Points on a hilly landscape, in no order, each with its height.
From any point a ball takes the steepest step (drop divided by distance) to one of its 2 nearest points. It stops when none of these is lower. Distance is the straight distance between rows; heights are no part of it.
J_418: [107 143 108 127 114 130 132 107 173 130  91 102 103 154 131 109 122 137
 158 126  91 152 150 133 142  93 117  86 198 141  86 121 106 168 172 205
  85  60 102 114 149 137 114 168 125 143 137]  height 6.11
J_688: [158 135 128 125 144 162 136 179 135 108 123 157 154 130 138 163 111 120
 130 144 156  99 146 132  86 150 136 142  91 122 142 108 173 101 105  70
 134 148 135 161 109  84 131 119  84 149  96]  height 2.32
J_304: [139  84 155 146 110 139 100 117 137  86 140 133 100 198 112  68 131 135
 144 107 126 176  73  85 148 143 141 157 134 138 115  94 111 134  70  97
 155  74 127  77 119 154 142 109 101 212 195]  height 4.35
J_420: [162 114 136 142 115 148 123 125 143 123 129 139 124 145 147 148 141 105
 121 116 110 122 121  91 112 163 162 177  99 143 127 100 174 104  60  70
 153 132 161 133 111 117 123 153 126 159 114]  height 5.80
J_641: [109 125 109 136 116 114 125  74 125 131 117  91 134 116 117 114 107 115
 112 129 117 110 137 136 165 118 113 116 161 119 130 160 111 159 170 162
  95 109 137 125 164 121 115 151 168  59 125]  height 3.57
J_465: [143 125 125 114 122 141 160 127 149 102 121 130 139 108 154 182  91 116
 103 146 143  78 149 133 115 154 117 164  99 115 128 146 202 105 119  88
  98 159 142 178 107  90 106 131 131  77  67]  height 6.10
J_49: [ 81 112 155 155  83 188 142  67 111 120 169 170 113 150 112  94 118 137
 113  89 144 163 102 146 238 100  88 104 126 130  98 135  42 189 180 114
 167  78 124  94 153 131 139  81 128 202 139]  height 5.05
J_779: [ 95 155 156 154  75 177 143  78 162 141  90 157 111 137 194 168 120 111
 138  79  47  98 166 122 149 112 113 164 140 164  76 105 120 130 152 104
 142 133  86 147 132 121  98 167 150 136  25]  height 6.40
J_310: [140  87 130 142 114 104 134  93 158 145 117  80  86 147 159 154 141 122
  89 117  63 139 127  94 125 133 162 181 141 147  92 129 191 114  81 141
 100 126 152 141 108 170 106 183 183  86  93]  height 2.47
J_555: [138 134  87 105 172  54 128 168  99 144 131 100 161  69  90 116 147 144
 130 160 159 135 130 152  98 143 137  99 101  89 194 155 163 105 124 177
 120 163 141 125 118 152 135 111 139  55 155]  height 5.11
J_333: [182 105 129 135 123 117  98 145 123 131 149 117 118 116  98 126 160 120
  99 126 143 143  70  75 106 163 176 183  63 111 166 108 186 111  39  86
 163 136 176 114 110 119 146 104 103 139 167]  height 5.51
J_899: [148 102 133 139 138 137 122 125 149 113 127 113 128 148 114 106 121 129
 118 141 132 138 115 109 124 141 135 132 137 125 133 135 142 135 104 113
 124  88 150 121 134 128 144 136 115 131 148]  height 1.51
J_356: [ 92 184 126 112 153 107 139 133  82 128 146 177 135 122  84  92 170 138
 147 126 160 144 113 185 158  89  88  67 173  99 158 153  60 169 202 189
 130 150  92  53 142 140 141  80 132 155 190]  height 6.01
J_659: [104 158  95 100 139  93 113 113 135 147 106 101 119 113 110 109 156 119
 156 110 101 157 143 150 132  98 133  87 187 135 116 127 106 142 157 210
 103 121 128 110 145 152 126 172 151 103 165]  height 2.60
J_267: [150 122 124 136  92 154 154 108 151 115 134 135 110 132 165 189 113  93
  78 109 121  97 118  94 154 163 155 195  83 131 121 127 215  99  73  52
 124 164 179 151 100  91 101 151 151 120  82]  height 5.87
J_67: [126 112 146 135 138 140 128 124 111  79 162 164 132 169  87  74 125 151
 125 140 201 160  61 124 171 114 109 118 138 102 140 149  96 153 121 111
 127  98 131  89 138 137 150  79 114 220 205]  height 2.87
J_231: [102 139 139 142 130 125 149 110  91 107 153 166 153 131  77  92 106 134
 101 138 201 127 103 145 206 102  91  91 136 104 160 185  66 170 202 129
 113 127 114  74 158  97 116  75 141 146 168]  height 5.78
J_288: [151 127 112  94 170  84 122 181 141 163 116 110 140  84 142 146 159 140
 173 142 121 136 153 139  57 149 165 119 124 118 145 118 179  91  88 179
 132 156 115 159  81 151 126 152 122 110 130]  height 4.89
J_640: [112 118 143 140  99 201 104 154  99 139 174 202 125 161 156 114 133 114
 141 103 105 139 138 140 134 121 130 138 111 168 103  65  88 105 126  47
 201 144 125 140 115 117 143 101  83 242 106]  height 3.63
J_479: [ 80 170 137 119 123 132 114  90  98 150 131 142 123 121 119  99 168 131
 156  96 102 160 131 170 155  95 105  85 158 140 117 109  40 155 176 178
 170 136  99  81 161 151 156 134 125 145 148]  height 6.22
J_276: [119 165 145  95 114 142 141 100 158 135 101 143 114 109 189 184 121  98
 169  92  85  81 176 137 107 122 128 151 145 137 102 119 154  92 105 131
 118 185  92 164 104 124  86 160 152 114  45]  height 6.63
J_698: [105  99 154 152 100 194 128  91 116 102 156 166 117 174 114  85 109 141
 125 109 129 158 101 127 188 119 101 111 126 147 100 111  74 164 146  92
 162  72 128 110 143 140 149  95 108 205 147]  height 4.86
J_138: [164 134 106 116 167  74 117 166 101 139 142 113 151  86  85 100 165 138
 114 164 165 161  96 133 116 149 155 109 104  87 199 155 147 107  95 149
 133 147 150 108 129 143 150 110 131 105 186]  height 5.24
J_726: [138 126 119 125 143 121 137 130 159 113 108 109 117 161 107 100 125 143
 154 140 136 153 129 129 128 113 123  91 175 127 108 145 129 157 144 183
  80  75 125 119 141 136 130 151 116 143 166]  height 6.04
J_167: [124  98 140 133 118 155 105 130  91  94 168 180 128 173 104  72 142 142
 131 135 161 173  71 137 148 121 118 124 132 117 136 113  91 132 101  93
 164 116 125  97 126 154 171  88 103 234 197]  height 2.39
J_207: [105 161 125 102 118 128 145 106 132 114 113 150 138  81 167 177  89  99
 153 105 105  61 164 151 111 132 113 138 128 109 122 132 149 114 130 111
 116 194 104 177 121 114  90 129 152  68  59]  height 6.56
J_70: [127 121 152 135 133 169 129 177 158 143 124 152 126 187 157 122 114 155
 168 147 120 116 162 135  82 146 100 109 151 153  83  85  97 123 150 113
 144  94  72 140 106 117 141 109  70 199  98]  height 3.76
J_905: [127 107 119 141  96 134 138  61 139 123 129 101 132 106 161 149  94 110
  74 123  87  83 143 131 168 135 118 160 139 132 118 151 163 139 133 100
 100 144 145 164 131 124  91 149 185  40  72]  height 5.46
J_2: [144 119 116 141 134 131 117 134 101 106 144 143 161 106  96 108 110 128
  86 155 175 120  89 118 148 126 129 120 106 115 175 153 113 126 121  77
 147 137 160 123 152 103 141  99 123 122 160]  height 5.52
J_898: [100 158 114 124 136 127 133 141 137 121  85 120 122 104 133 150  94 139
 163 142 104  86 161 156  73  99  87  93 161 121 106 130 109 160 188 172
  89 119  78 157 141 123 124 123 113  79  99]  height 2.91
J_974: [133 126 138 110 117 103 137 124 172 166 100 107 111 134 186 172 154 109
 153 114  74 119 173 116  82 125 164 156 170 152 100 106 171  91  85 156
 116 143  94 149  92 160  92 191 152 129  77]  height 3.11
J_17: [165  98 142 144 111 152 134 158 195 104  99 113 111 188 145 158  98 147
 104 153 143 113 115  77 106 185 124 179 109 133 105 101 198 125  86  80
 104  65 144 130  84 110 123 139 100 141 108]  height 3.30
J_471: [155 119 129 146 152 100 155 184 112  94 114  94 150  99 108 147 108 136
  77 196 211 107 109 111 107 148 132 138  68 114 170 168 186 119 115 104
  94 122 144 153 137 101 145 102 102  87 134]  height 1.76
J_970: [ 84 150 157 126 125 159 113 138  99 167 163 162 110 143 163 110 160 136
 165 104  91 139 151 161  87 111 109  91 133 167  91  83  44 131 152 145
 188 146  69 122 129 148 158 107  80 208 127]  height 2.19
J_737: [ 89 162 120 124 144 149 113 147  60 130 146 195 149  85 115 126 128 131
 130 117 126 115 123 173 122 102  80  92  91 125 166 128  58 133 176 103
 189 184 108 138 154 106 151  63 116 130 132]  height 3.96
J_464: [ 92 146 117 125 115 116 109  72  90 147 129 130 160  81 112 111 139 104
 118 103 109 128 132 148 173 119 119 115 135 123 159 133  63 132 156 138
 168 158 138 108 160 126 130 139 175  71 123]  height 3.97
J_771: [135 136 131 136 131 168 134 140 153 112 109 149 145 136 146 152  94 123
 131 137 122  83 153 138  98 140 110 133 120 131 120 119 137 120 141  97
 129 131 117 159 131  99 126 129 109 127  77]  height 1.77
J_217: [139 165 143  92  93 172 162 145 171 114 115 157 129 155 178 203  95 101
 149 120 127  86 163 137 121 159 117 159 120 116 114 118 180  75 102  84
 102 176 119 164  92  75  91 146 119 140  46]  height 6.77
J_627: [165 132 133 124 108 171 128 198 142 108 131 179 142 158 142 167 122 120
 125 142 172 125 122 114 104 160 152 165  74 134 137  90 185  96  86  30
 142 145 152 140  93  74 127 111  66 195 115]  height 2.82
J_734: [106 174 123 122 162 143 124 167  90 127 131 188 153  89 129 137 116 122
 162 119 128  91 143 156  87 122 104  99  91 116 154 124  98 112 156 102
 169 188 102 158 138 107 137  82  97 134 107]  height 3.69
J_315: [103 143 141 131 140 142 133 123  84 116 159 176 137 138  92  88 137 143
 124 138 171 143  98 166 167  95  81  78 145 109 146 157  60 161 180 144
 138 129 109  95 150 126 151  75 115 174 172]  height 5.90
J_708: [136 111 121 157 102 133 118  64 128 128 133 113 134 113 142 138 123 102
  74  99  79 117 123  96 166 138 153 182 111 140 125 137 141 113  98  79
 153 148 178 134 143 128 119 164 182  88  92]  height 5.62
J_68: [103 147 145 151 107 159 126  73 137 142 103 136 133 126 169 142 134 110
 135  83  57 121 156 129 138 110 124 152 142 163  95 109  88 130 139 117
 158 127 105 134 151 133 117 164 146 127  62]  height 6.39
J_676: [145 122 124 118 134  91 101 100 129 139 146  96 108 146  85  85 182 121
 135 105 124 188  86  97 158 128 166 144 152 120 130 133 113 125  90 162
 136 123 169  74 147 165 132 154 159 135 200]  height 3.46
J_571: [148 130 138 144 157 148 151 175 134  85 107 127 146 137 114 127  92 148
 106 181 180 104 124 125 112 126  98 109 106 130 141 148 133 126 150  97
 109  98 123 150 149 101 144 102  83 129 121]  height 1.56
J_284: [172 148 132 108 120 146 131 181 133 142 142 160 146 138 153 166 148 106
 157 120 147 119 145 118  91 168 172 163  84 121 147  94 182  68  39  67
 157 168 134 134  80  84 125 131  84 199 112]  height 3.26
J_340: [107 100  94  86 132  60 125 111 127 173 128  67 110  93 152 155 155 128
 111 110  85 154 143 142 117  98 160 150 144 149 110 127 173 104 102 199
 106 171 159 153  98 193 101 164 212  47 102]  height 4.19
J_250: [116 115 162 143 128 149 153  95 125  79 157 162 119 172  85  72 104 154
 119 124 202 149  82 123 196 108 103 105 151 106 111 155  83 184 164 117
 108  80 132  84 136 128 117  73 124 220 181]  height 3.25
J_40: [ 98 157 116 133 132 139 101 107  76 134 140 169 166  85 118 120 134 107
 123 109 113 112 135 159 151 114 113 108 108 124 169 125  64 126 161 101
 194 173 126 127 161 113 141 104 142 102 122]  height 4.18
J_75: [150 125 134 138 133 138 101 124 118 145 132 139 147 127 129 113 162 114
 131 105 109 136 119 113 112 142 169 152 109 140 148 104 122  95  73  96
 178 148 152 119 128 133 137 149 125 155 132]  height 5.92
J_174: [130 115  79 101 142  55 114 111  94 174 143  73 140  79 104 116 157 128
 112 126 119 151 129 131 142 136 157 134 115 103 169 142 148 101 111 172
 129 170 171 114 120 160 124 137 193  40 139]  height 2.62
J_372: [136 133  91  95 177  60 132 182 119 151 119  96 144  57 126 141 136 138
 143 150 142 129 144 156  66 139 141 104 111 102 162 143 184 100 117 192
 111 165 132 157  96 164 124 128 141  61 123]  height 5.01
J_551: [123 124  94 100 141  60 105 103 108 171 130  77 121 105 107 110 179 127
 121 106 106 186 121 111 139 125 176 147 139 127 144 130 124 105 103 178
 135 158 176 102 136 178 131 174 202  74 156]  height 2.93
J_780: [128 125 137 148 127 172 139 111 158 109 110 133 139 144 139 131  84 133
 123 136 115 102 145 127 137 125  94 118 138 131 108 130 116 148 166 106
 124  89 125 151 151 106 135 129 108 116  91]  height 2.23
J_278: [172 119 135 113 151  90 118 178 147 164 131 117 130 120 154 149 170 131
 173 138 126 144 150 113  52 167 190 145 131 132 133 107 180  82  63 156
 142 146 107 140  69 139 131 157 104 153 134]  height 4.76
J_80: [ 93 151 140 117 124 122 104 128 122 172 127 134 121 145 155 101 185 142
 181 102  88 162 145 157  94  97 141  95 166 168 110  83  48 130 138 174
 166 130  73  94 136 171 153 149 103 188 151]  height 1.50
J_791: [109 133 115  97 126 103 120 143 170 163  87 100 108 113 168 166 138 119
 172 124  72 120 177 143  67 106 147 122 187 154  95  99 149 112 125 192
 105 136  80 157 103 154  94 180 152 107  94]  height 3.34
J_282: [ 87 165 110 132 112 117 136  76 123 136 122 109 133 114 102 120 106 115
 134 115 127 112 146 145 193  97  97  91 170 106 127 159  80 196 208 191
  81 102 114  94 170 107 103 133 160  75 139]  height 3.33
J_537: [122 141 143 125 134 155 128 161 169 143  91 132 124 160 164 148 114 143
 178 141  98  98 180 139  59 128  99 105 166 140  79  95 111 131 161 140
 111 109  66 155 110 117 118 136  90 150  77]  height 3.45
J_504: [150 129 115 121 162  95 146 161 141 111 113  99 125 135  90 104 120 145
 133 163 180 140 126 131 124 121 131  96 157 108 140 171 147 142 149 178
  66  91 136 121 145 136 129 140 126 114 177]  height 5.95
J_923: [162  91 124 151 120 110 137  97 147  98 137  70 114 141  95 116  90 142
  77 144 172 132  93  70 167 145 132 150 112 101 133 172 159 151 127 117
  78  74 180 111 140 112 122 121 144  93 171]  height 4.96
J_358: [127 146 129 136 161 130 145 187 110  93 106 141 165 100 122 136  93 139
 122 175 168  85 137 144  89 118  98 101  97 122 160 157 128 119 166 106
 117 146 102 165 154 100 140  91  98 109 109]  height 2.10
J_787: [ 84 156 133 150  89 170 131  76 121 123 116 161 141  91 167 168  97  95
 131  81  77  76 154 148 165 108 100 145 113 143 112 122  96 147 177  84
 157 163 118 163 152  91 107 130 159  86  56]  height 6.41
J_224: [110 150 122 137 158 117 148 172 117  95  95 124 143 112 111 137  84 145
 137 163 151  79 147 147  94 104  78  86 125 122 139 166 108 144 202 143
  91 121  86 155 162 111 132 101 104  83 112]  height 2.53
J_124: [110 165 141 125 152 160 122 180 106 141 130 181 125 118 146 138 115 142
 172 117 121  90 154 161  62 123  96  91 109 134 117 109  76 119 170 111
 162 172  76 160 125 106 140  82  77 168 100]  height 3.40
J_632: [ 78 141 150 162  80 172 131  45 107 145 151 144 135 132 118 109 133 116
 112  76 108 157 118 143 241  92  96 111 133 143 107 132  31 192 185 138
 167  90 121  79 174 122 133 119 140 143 126]  height 5.22
J_76: [104 142 141 142 135 177 136 147 109 128 132 168 127 138 129 118 109 145
 144 134 128 107 136 154 110 109  79  86 115 134 110 118  70 148 187 117
 153 117  88 151 152 111 153  81  77 165 113]  height 3.00
J_283: [139  96 139 164 106 168 140  84 178  96  98 104 109 179 125 109  87 146
 105 135 105 136 120  80 176 141 116 144 144 134  98 127 135 159 121 100
 106  39 146 121 139 128 122 139 131 140 121]  height 3.87
J_128: [138  88 117 154 100 140 147  76 159 107 128  76 117 128 136 140  71 130
  58 152 120  97 124 102 168 146 112 158 131 125 117 166 169 152 140  99
  79 101 157 151 134 108 111 140 170  55 100]  height 5.32
J_498: [ 87 184  81  96 141  78 128 140 119 138 108 113 130  98  95 116 138 122
 151 120 131 130 141 164 144  92 108  69 185 109 133 147 106 166 204 221
  70 121 121 100 148 135 106 142 152  79 173]  height 2.85
J_988: [ 85 168 150 154  79 197 130  90 136 132 114 180 115 122 179 175 114 103
 156  65  59  95 164 137 157 109 104 153 105 158  78  97  89 142 182  81
 175 151 100 153 149  97 109 124 132 151  36]  height 6.31
J_483: [ 85 195 110  92 141  85 139 114  80 152 134 159 139 108  83  92 190 123
 149 116 152 153 129 179 188  92 108  75 188 100 155 133  60 173 206 197
 139 160 109  34 140 129 121 115 166 114 189]  height 6.08
J_10: [165  84 153 146 116 112  93 137 154 116 130 106  89 198 124  90 147 127
 150 108 103 168  90  52 119 156 163 176 134 147 115  83 134 122  48 109
 147  78 124  83 106 161 136 138 100 179 183]  height 4.06
J_825: [165  96 128 149 128 132 137 175 134  93 122 112 133 119 109 155 107 136
  63 177 215 113  86  82 116 156 136 159  55 124 158 146 189 124 105  60
 105 100 171 147 130  88 145 102  95 113 146]  height 2.37
J_53: [143 117 142 134 150 147 116 163 146 137 123 144 129 164 147 110 140 139
 167 142 120 137 148 135  73 141 131 100 155 145 120 103 107 116 122 128
 142 109  86 132 114 130 145 127  87 182 133]  height 3.53
J_560: [151  99 136 156 110 162 140 121 200  91  88  96 108 188 135 139  70 149
  99 157 119 123 125  79 138 164 106 162 134 136  96 115 168 153 114  89
  94  46 143 138 105 120 121 144 117 122 107]  height 3.62
J_702: [164 146 131  97 127 116 142 148 137 151 129 140 139 111 156 184 152 108
 152 120 136 114 147 121  94 166 175 161  86 112 145 116 204  69  43 116
 140 186 134 151  75 107 106 141 122 148  95]  height 3.58
J_656: [144 107 148 140 106 179 107 171 125 128 152 179 130 185 155 120 131 123
 154 118 112 144 130 113 116 154 149 162 115 163 112  63 115  98  83  47
 181 132 120 126  98 111 130 120  81 233 115]  height 3.98
J_139: [111 125 150 148 126 156 162  84 151  93 128 135 112 173 100  83  94 161
 131 116 166 145 115 121 203 102 103  96 161 119  99 148  87 200 170 141
 101  42 128  98 150 128 119  99 122 196 153]  height 3.55
J_421: [ 87 171 114 124 143 103 148 119 122 123 110 122 125 125  86 109 110 135
 149 126 162 117 140 151 172  81  93  69 181 102 118 166  99 199 231 205
  65  93 109  90 165 112  89 117 142 101 163]  height 3.10
J_991: [127  86 149 146 103 173 103 112 122 104 144 156 114 191 131  80 126 132
 133 115 102 159 103 104 154 138 130 139 129 161 102  78  86 133  94  77
 172  82 125 103 125 149 142 125  95 216 145]  height 4.62
J_534: [ 89 161 117 127 109 135 123  90 105 108 124 159 154  70 157 170  90 101
 143  88  98  55 152 160 140 118 100 136 109 118 133 132 107 134 167 101
 142 195 113 166 145  99  99 118 166  55  66]  height 6.48
J_383: [178  96 151 129 115 107 112 181 159 156 133 127 117 169 158 148 175 125
 169 129 112 137 140  84  75 175 181 172 129 148 119  78 167  88  41 119
 148 115 109 111  76 134 123 152  96 182 141]  height 4.55
J_756: [132 112 128 150 103 123 109  58 112 136 143 101 142 113 116 109 131 108
  82 103 105 143 108 101 195 127 148 156 126 133 143 142  90 127 118 102
 154 126 170  99 157 126 128 159 185  95 130]  height 5.50
J_751: [106 138 146 149 116 179 131 104 129 124 128 146 125 143 130 114 102 138
 138 117 105 116 134 146 146 110  85  94 142 143 102 126  71 166 183 134
 137  92 104 133 155 118 139 110 105 139 113]  height 2.63
J_540: [152 130 128 107 137  95 130 122 133 162 132 113 128 102 156 164 165 111
 138 108 105 128 148 119  93 150 179 173  98 122 132 117 195  79  52 135
 142 185 148 145  84 150 114 167 155 118  98]  height 3.80
J_176: [166 101 130 146 127 154 140 145 157 101 111 121 132 147 136 155  93 129
  85 162 161 108 111  92 113 167 122 165  87 127 127 134 187 126 101  75
 103  95 160 144 110  96 131 131 107 109 111]  height 2.92
J_355: [118 111 139 159 109 163 150  72 169  93 104 107 111 180 112  91  88 155
 131 113 118 151 119  92 206 120 114 118 159 131  89 131 110 184 144 132
 103  29 134 100 145 137 111 129 127 162 139]  height 3.81
J_41: [ 75 146 151 135 121 181 117 135  77 156 180 191  98 133 137 111 145 132
 130 104 112 136 122 171 126 102  70  84 108 143 103 102  40 151 180 130
 202 147  80 131 141 141 168  72  83 203 134]  height 2.77
J_338: [140 151 147  77 106 132 165 129 173 135 121 135 107 133 192 205 121  97
 156 119 110  96 174 131 110 155 134 154 138 118 107 120 198  78  67 127
 100 188 104 168  83 118  79 159 145 116  54]  height 6.70
J_997: [164 102 117 133 145  77 136 135 127 119 141  67 118 122  80 121 114 144
  89 166 193 137  91  89 144 141 149 140 103  93 149 181 169 135 125 150
  65 106 173 115 136 119 132 113 142  82 185]  height 4.78
J_707: [116 116  95 112 133  80 145 132 130 124 116  75 134  93 124 137  85 124
 115 166 140  90 151 150 122 116 110 112 147 107 138 169 166 138 173 175
  56 128 123 160 134 141 106 130 155  22 119]  height 5.67
J_347: [161 100 116 120 152  72 141 171 134 124 131  61 111 110 100 143 121 151
  99 175 175 141 113 110  99 136 148 127 110 105 131 171 208 133 131 188
  53 104 164 146 116 141 142 130 131  71 161]  height 4.61
J_972: [164  94 138 132 132  98  94 129 144 123 144  93  92 161  94  90 168 130
 142 107 129 182  73  64 128 149 165 158 127 114 129 121 154 124  68 143
 130 102 158  86 119 161 140 132 121 149 215]  height 3.74
J_854: [ 79 169 146 139 103 182 119 105 102 142 136 190 126 105 168 162 129 104
 158  58  77 109 161 152 138  99 117 136  93 156  97  86  64 130 159  88
 194 173 109 149 145 101 130 119 127 162  67]  height 6.23
J_841: [ 89 152 106 114 116  95 107  64 101 162 115  94 139  89 117 123 134 107
 123 105 101 127 150 147 164 106 123 125 160 129 140 133  89 144 160 168
 130 146 129 111 156 144 117 157 190  44 118]  height 3.79
J_343: [130 109 124  90 133  76 143 106 129 159 131  89 106  91 170 176 156 121
 116 103  93 119 147 133 111 127 173 169 118 138 115 129 208  92  75 167
 113 185 156 157  79 177  97 157 189  71  77]  height 4.01
J_203: [112 112 108 120 120 104 138  89 137 128 126  82 133  91 142 149  92 120
  92 142 114  77 153 152 134 125 109 134 144 119 122 156 165 135 149 138
  82 140 133 166 131 132  95 136 174  13  84]  height 5.57
J_130: [171 122 132 124 169 103 127 187 135 121 121 108 137 124 104 124 137 149
 132 178 176 142 107 118  80 150 145 118 110 115 151 145 171 122  99 145
 102 109 129 136 115 133 152 123  84 126 165]  height 5.08
J_609: [149 109 145 141 149 144 130 152 134  89 123 137 131 156 104  96 109 147
 121 166 175 141  99 122 124 129 112 108 123 118 135 144 118 136 128 113
 110  87 127 122 139 125 147 106  92 160 164]  height 0.81
J_72: [165  96 151 135 110 145 110 187 150 137 138 153 129 190 158 128 140 132
 157 130 119 134 142  95  85 177 160 176 125 151 112  66 142  90  58  66
 156 111 113 107  74 107 126 121  73 221 133]  height 4.27
J_497: [ 86 125 135 133 112 199 101 158  83 143 186 209 103 141 144 117 129 124
 132 111 118 139 122 158 130 103  94  97  95 152 101  88  72 131 168  76
 210 154 106 159 127 120 154  72  76 224 113]  height 3.22
J_910: [135 125 131 141 154 149 131 199  80  88 145 181 148 132 104 101 121 148
 103 181 193 145  84 154 116 106 100 101  94 126 174 148 107 110 132  75
 142 138 107 136 143 121 170  59  76 196 158]  height 6.14
J_252: [166 110 116 134 143 117 103 143 105 128 149 134 147 110  87 108 155 131
 104 145 160 151  76 114 120 144 156 141  89 105 182 131 140 112  74 100
 159 143 167 109 129 127 153 111 112 135 179]  height 5.37
J_739: [133 125 103 114 136  84 115  90 112 147 138  90 127 116  86  95 158 119
 119 118 130 161 113 121 171 132 153 130 164 109 142 149 112 130 131 174
 115 135 181  83 152 150 126 156 186  90 175]  height 3.19
J_752: [136 117 103 121 140  90 119 103 120 146 133  91 137  87 128 134 133 122
 106 131 115 123 142 132 120 134 144 140 126 120 140 146 159 109 103 145
 126 164 162 143 123 145 123 146 178  57 114]  height 2.27
J_460: [135 124 122 143 135 124 132 114  97 107 147 127 158 116  79  98 101 128
  96 158 183 124  97 124 181 118 116 106 125 104 176 177  93 137 165 111
 117 118 148  99 166  98 128 104 136 112 173]  height 5.65
J_566: [142 107 145 118 110 114 153 124 179 153 113 100  84 155 184 186 141 120
 115 124  79 125 154 101 104 146 165 174 150 148  83 118 215  96  71 144
  93 146 124 147  72 159  88 180 168 110  63]  height 2.83
J_183: [120 143 133 121 141 133 106 115 114 150 132 151 152 115 142 110 165 117
 156 102  94 135 138 145 100 120 145 126 129 149 141  97  85 101  99 120
 185 161 117 122 130 138 144 148 124 157 129]  height 6.02
J_643: [102 145 118 101 132  91 104 123 126 170 110 112 124 127 133  96 194 125
 169  98  88 184 137 143 103  98 165 112 170 171 121  92  74 118 126 185
 154 129 106  98 144 177 145 190 139 150 167]  height 2.01
J_885: [137 143 126 139 164  96 156 168 114  96 116 105 142 118  87 113 110 143
 115 183 197 115 125 132 133 119 107  91 133 107 156 192 132 132 171 158
  74 113 123 122 154 122 134 109 119  93 162]  height 5.88
J_741: [158  97 125 146 121 122 127  97 159 126 115  90 108 144 130 131 128 129
  96 124  96 131 119  88 133 146 149 157 129 136 105 134 167 125  92 128
 115 101 164 129 126 143 127 163 151  99 127]  height 2.06
J_306: [123  96  72  84 137  59 127 143 124 160 133  59 106  92 119 145 144 136
 127 129 108 161 134 153 111 118 158 118 148 127 119 141 182 114 125 219
  78 136 175 149 105 173 120 154 185  51 139]  height 4.33
J_82: [135 135 137 125 161 144 113 167 109 133 141 163 141 145 123  87 150 154
 158 151 139 153 125 162  86 124 111  80 143 127 140 116  89 118 126 133
 151 131  91 122 128 148 163 102  84 192 166]  height 3.23
J_701: [ 85 185 116  94 139 101 114 102  85 150 130 137 135 105 105  97 189 126
 154 103 118 166 127 168 166  96 119  86 166 125 152 121  47 147 167 187
 164 163 115  68 159 152 142 137 157 116 174]  height 6.15
J_597: [101 123 138 161  92 155 112  45 114 132 145 135 145 127 107  99 128 114
 101  90 111 150 109 116 224 113 121 131 138 143 134 141  49 160 152 109
 162 107 157  88 167 119 132 139 160 127 134]  height 5.36
J_42: [173 117 133 125 159 116 120 192 137 140 133 134 150 125 138 138 152 136
 152 157 151 133 128 123  65 165 167 134 107 121 155 111 169  95  69 117
 142 134 122 145  96 122 144 125  86 156 142]  height 4.91
J_153: [123 129  97 118 148  61 147 159 107 122 118  83 148  92  90 122  99 134
 103 175 182 111 132 138 123 124 111  98 122  94 166 183 151 129 177 169
  59 130 122 133 147 128 117 116 143  42 144]  height 5.77
J_142: [ 89 157 140 135 115 139 109  80 112 157 111 137 137 116 141 116 156 120
 143  85  75 137 149 150 137  91 122 116 148 159 115 100  53 148 153 149
 177 130 108 105 165 149 143 159 143 123 112]  height 6.30
J_324: [151 107 138 119  99 141 167 104 159 114 137 112 100 130 177 190 108 116
  65 134 116  81 137 118 135 168 137 189 104 120 112 136 231 102  86  90
  83 160 168 166  86 109  95 139 160  77  65]  height 5.99
J_563: [115 140 118 118 133 126 125 143 166 146  84 112 117 124 153 153 126 129
 172 135  87 116 172 140  67 105 117  95 187 140  96 105 117 139 157 186
 107 111  77 157 123 139 117 159 115 118 111]  height 3.18
J_503: [147 108 140 127 145 141 112 177 100 114 158 165 129 162 117  76 154 148
 147 157 164 166  82 148  93 132 130 114 125 121 152 115 104 115  87 106
 158 126 104 112 121 148 169  92  79 218 188]  height 2.88
J_248: [136 120 122 155  85 167 129  83 140 110 127 147 136 113 159 161 106  89
  86  97 100  97 134 106 176 137 148 181 100 143 127 123 161 107 105  40
 143 158 179 155 128  88 104 155 164 107  78]  height 5.74
J_993: [168 118 124 118 156 102 150 169 128 127 127 102 143  95 122 164 122 136
 102 172 171  99 128 124  78 158 145 147  81 100 152 148 213 108  98 126
  97 140 148 164 101 121 136 125 117  78 110]  height 1.35
J_768: [173 111 145 126 166  96 143 190 151  93 119  95 108 158  87 105 137 157
 135 175 204 167  86  91 104 140 149 124 122 111 137 153 170 141 107 155
  74  72 131 115 120 142 144 111  89 150 202]  height 5.23
J_397: [103 139 138 139 149 147 141 171  67  95 158 183 133 135  96 101 124 151
 107 165 185 136  98 167 136  92  66  79 108 121 162 167  74 131 182 110
 137 140  92 128 154 125 162  49  87 190 161]  height 6.03
J_696: [175  94 136 140 109 133 103 143 145 126 136 123 102 153 127 150 150 108
 104 111 123 132  88  55 112 172 166 205  74 135 135  92 206 112  38  68
 154 117 170 114  90 114 134 130  97 152 147]  height 5.66
J_918: [153  91  93  99 143  61 136 170 131 148 149  60 102 106 115 156 138 156
 122 148 128 167 115 126  90 132 165 130 122 114 125 151 210 124 115 219
  62 117 173 159  87 157 132 138 159  65 151]  height 4.46
J_380: [133  98 123 152 113 128 149  83 152  96 119  79 129 138 104 119  65 146
  82 155 159 115 123 103 189 135 108 126 142 108 128 181 133 162 170 121
  69  74 152 128 161 102 113 130 142  80 139]  height 5.15
J_459: [159 105 118 120 146 103 140 127 141 135 123  89 127 107 133 158 115 129
 103 152 128 102 133 129  93 146 143 146 117 120 127 142 199 119 112 147
  93 137 154 164 107 142 118 146 150  63 106]  height 1.86
J_680: [101 163 145 123 123 154 107 119  99 154 131 181 142 115 161 129 157 110
 171  83  92 122 153 150 106 112 134 121 105 156 118  86  72 108 134 107
 199 180 104 132 134 124 143 131 116 172  98]  height 6.12
J_390: [116 142 105  95 150  84 109 131 131 165 109  97 123 100 129 116 171 128
 164 116  99 166 145 138  98 110 157 109 163 149 124 118 116 111 124 198
 139 141 123 124 131 165 131 180 151 108 146]  height 2.34

Call two points neighbours if one is among the 2 nearest of the other. Go from one point of each pair to the other, from neighbour to neighbour, staying as low as possible. Name the highest point that can't be avoided.
J_993, J_563 => J_283
J_167, J_609 => J_70
J_771, J_80 => J_40

For each start below, name the point where the ball stops.
J_841 => J_80
J_383 => J_80
J_756 => J_993
J_10 => J_993
J_283 => J_993
J_203 => J_771
J_40 => J_771
J_791 => J_609
J_340 => J_771
